Points, in no order, along strands that fork and pass close to each other.
Two points are linked if the straight distance between their rows is under 39.9. Some points are linked to none.
miza: [-31  18 -22  17  13 -13  28  30   2 -28  14]
Zosa: [ 6 23 17 35  1 25 -4 32 39 53 39]
ves: [  0 -78  -7 -34 -26  24   3  -5 -47 -18 -33]
tek: [-26  22  38  27  14   4  -6  34  -4   0  34]
kur: [ 26  -6  78  37 -12  16 -45 -15  -2  30  17]
Vivi: [  8  26  79  37  -4  19 -36  -5   9  52  42]
nog: [  9   7 -77 -29   2 -10  36 -16   7 -11 -16]
Mik: [-18   6 -60 -46   7 -24  32 -21 -32 -44 -21]
torag: [ 31 -36 -55  -2 -13  25  21   1  19  17 -11]
Saro: [ -4 -28 -50 -68 -15  -1  20 -31 -46 -26 -36]
pafo: [-10  11  76  30   7  25 -28  13 -16  23  43]
mul: [ -3  12 -65 -10   7 -14  37  -2  14 -17  -6]
buvum: [-10  20 -59   3   9 -16  36  10  18 -17   1]
Bov: [ 15 -31 -68 -50 -15  10  25 -25 -20  -5 -29]
sikot: [ -4 -75  15 -23 -20  18  -8   0 -51 -23 -30]
Puz: [-11  41 -41 -15  22 -38  23 -12  16 -32 -14]
nani: [-30  39  32  29  16   4   0  39   8  16  42]
Feguk: [ 11   4  71  33  -4   7 -39  -5  -3  18  19]
niti: [  3 -69  26 -26 -15   9 -21 -14 -46 -27 -38]
Dor: [-31  43  22  23  18 -32   0  19  10 -22  11]
lazed: [ 11 -11 -79 -24  -5   2  35 -12   6  -6 -14]
doma: [ -1 -77  17  -9 -20  28  -9  13 -48 -15 -18]
zare: [ 18 -81   1   2 -24  46  -3  18 -30   8 -10]
zutip: [  7  21  61  36  -1   9 -30   4  13  34  29]
kib: [-32  44  82  30  12   4 -24  14 -12  21  51]
Guku: [ 15 -59 -61 -14 -26  31  30   3 -12   6 -11]
fikip: [ 35 -26  68  31 -15  19 -46 -16  -6  22   6]
Kulol: [ 33  16 -25 -32  12 -23  -9 -41  21  -6 -35]
nebe: [-21  29 -20  -2  19 -35  17   3   7 -38  -8]
duzi: [-29  51  53  31  14 -27 -18  17   7  -2  25]
mar: [-39  56  39  26  18 -37  -7  20  10 -17  20]
lodek: [  4 -52  -3 -62 -16   1 -10 -33 -49 -28 -50]
Zofo: [ 19  19  -3 -15  13 -31 -14 -34  20 -17 -28]
zir: [-17  -3 -73 -64  -7 -13  36 -26 -49 -35 -24]
Bogop: [-18  46 -16  25  12 -20  16  27  39   2  14]
Nad: [ 20 -22 -76 -41 -11  10  29 -23  -5   0 -24]
Gan: [ 13 -69 -45  -9 -26  36  22   9 -18   5 -13]
lifig: [-14  32  26  31   8  27  -1  39  27  51  52]
Kovu: [ 21 -75 -20  -6 -23  38   7   9 -18   9 -17]
Sop: [-19  14 -32 -20  16 -30  22  -6 -11 -45 -16]
ganu: [-36  51  13  30  17  -8  12  44  22  12  37]
Zuz: [ 48 -16  19  19 -11   9 -28 -18  34  29 -12]
likos: [-21  55  49  34  10   6 -14  24  26  52  49]
zifo: [-22  13 -48 -31  15 -29  29 -14 -20 -46 -19]
Daki: [-26   8  -6  17  12  -8  17  30  -6 -23  13]
zede: [ 51 -20  -3  13 -10  13 -19 -15  39  31 -13]
Gud: [  8 -70  10   4 -15  35  -6  18 -34  -3  -8]
Kirel: [-24  30 -43  12  12 -19  36  22  20 -21   9]
Mezan: [  1  29  33  26   5 -20 -20   1  22   2   6]
leni: [  9 -68 -42 -38 -28  24  16 -12 -30  -7 -31]
Teb: [  4  31 -10  22   7 -15   5  13  44  10   6]
vos: [ 39 -27 -43  -4  -8  17   9  -8  28  18 -16]
Diz: [ 46 -30  45  27 -17  25 -39 -13  12  33   0]
tisi: [ -9  26  81  32   5  37 -26   2   2  63  60]
lerer: [ 48 -14  34  28 -15  11 -35 -17  28  33  -3]
sigas: [-16  52  47  36   6  -6 -17  18  27  36  37]
Tusus: [  2 -77 -24 -48 -32  26   9 -15 -46 -15 -37]
Sefe: [  5  19   6  19   6 -13  -5   7  30   2   2]
bodi: [ 24  27 -39 -41  18 -27   4 -38  16 -15 -32]
pil: [ -4 -14 -63 -79 -17  -4  24 -34 -52 -26 -35]
Rimuk: [  0 -42 -30 -63 -16   2   8 -28 -45 -26 -42]
sudip: [ -1  35 -50 -29  20 -34  23 -21  13 -29 -20]
vud: [  4 -57  18 -39 -12  -2 -19 -26 -44 -29 -44]
Kolav: [ 18 -44 -73 -14 -20  25  34  -1   1   7 -11]
muke: [  4  30  28   4  13 -43 -25 -29  19 -20 -18]
bil: [ -5  38  36  31   3 -10 -17  14  28  21  21]
Pusob: [-21   9  16  19  12  -8   1  23  -6 -19  12]
tise: [-19  24  93  31   8  16 -34   4 -23  21  47]
sofon: [ 7 -5 15 26  1 17 -3 24 13 16 19]
dipi: [ 47 -27 -22  -7  -7  10  -8 -21  31  20 -24]
vori: [ 14  25  17 -10  14 -41 -24 -38  18 -22 -26]
pav: [-29  41   3  28  15 -13  13  39  20  -1  26]
Kez: [-24  45  37  30  13  25  -4  35  26  58  60]
tavuk: [-22  38  -1   9  17 -34   6   9  16 -29   0]
Misu: [ 13  25 -51 -36  15 -26  16 -29  12 -19 -27]
bef: [-21  11  31  24  11   0  -7  28  -8 -11  22]
Bebof: [-27  46  73  33  10 -11 -27  10  -4   9  35]

A fork is a point with three links, a tip a point with one. Leave the first point through the second and follow the links. Name the first fork or tip that comes.
duzi; mar => nebe
Gan; Kovu => sikot
buvum; mul => Bov
kur; Feguk => tisi
likos; Kez => Zosa
bodi; Kulol => muke
Bebof; kib => pafo

Name the points in between on the shortest way along the links from the first point to the second, in order.
zare; vud => Gud > doma > sikot > niti
Zosa; bil => lifig > Kez > likos > sigas
buvum; Pusob => Kirel > miza > Daki
Diz; Vivi => fikip > kur > Feguk > zutip
bodi; muke => Kulol > Zofo > vori
zir; tavuk => Mik > zifo > Sop > nebe
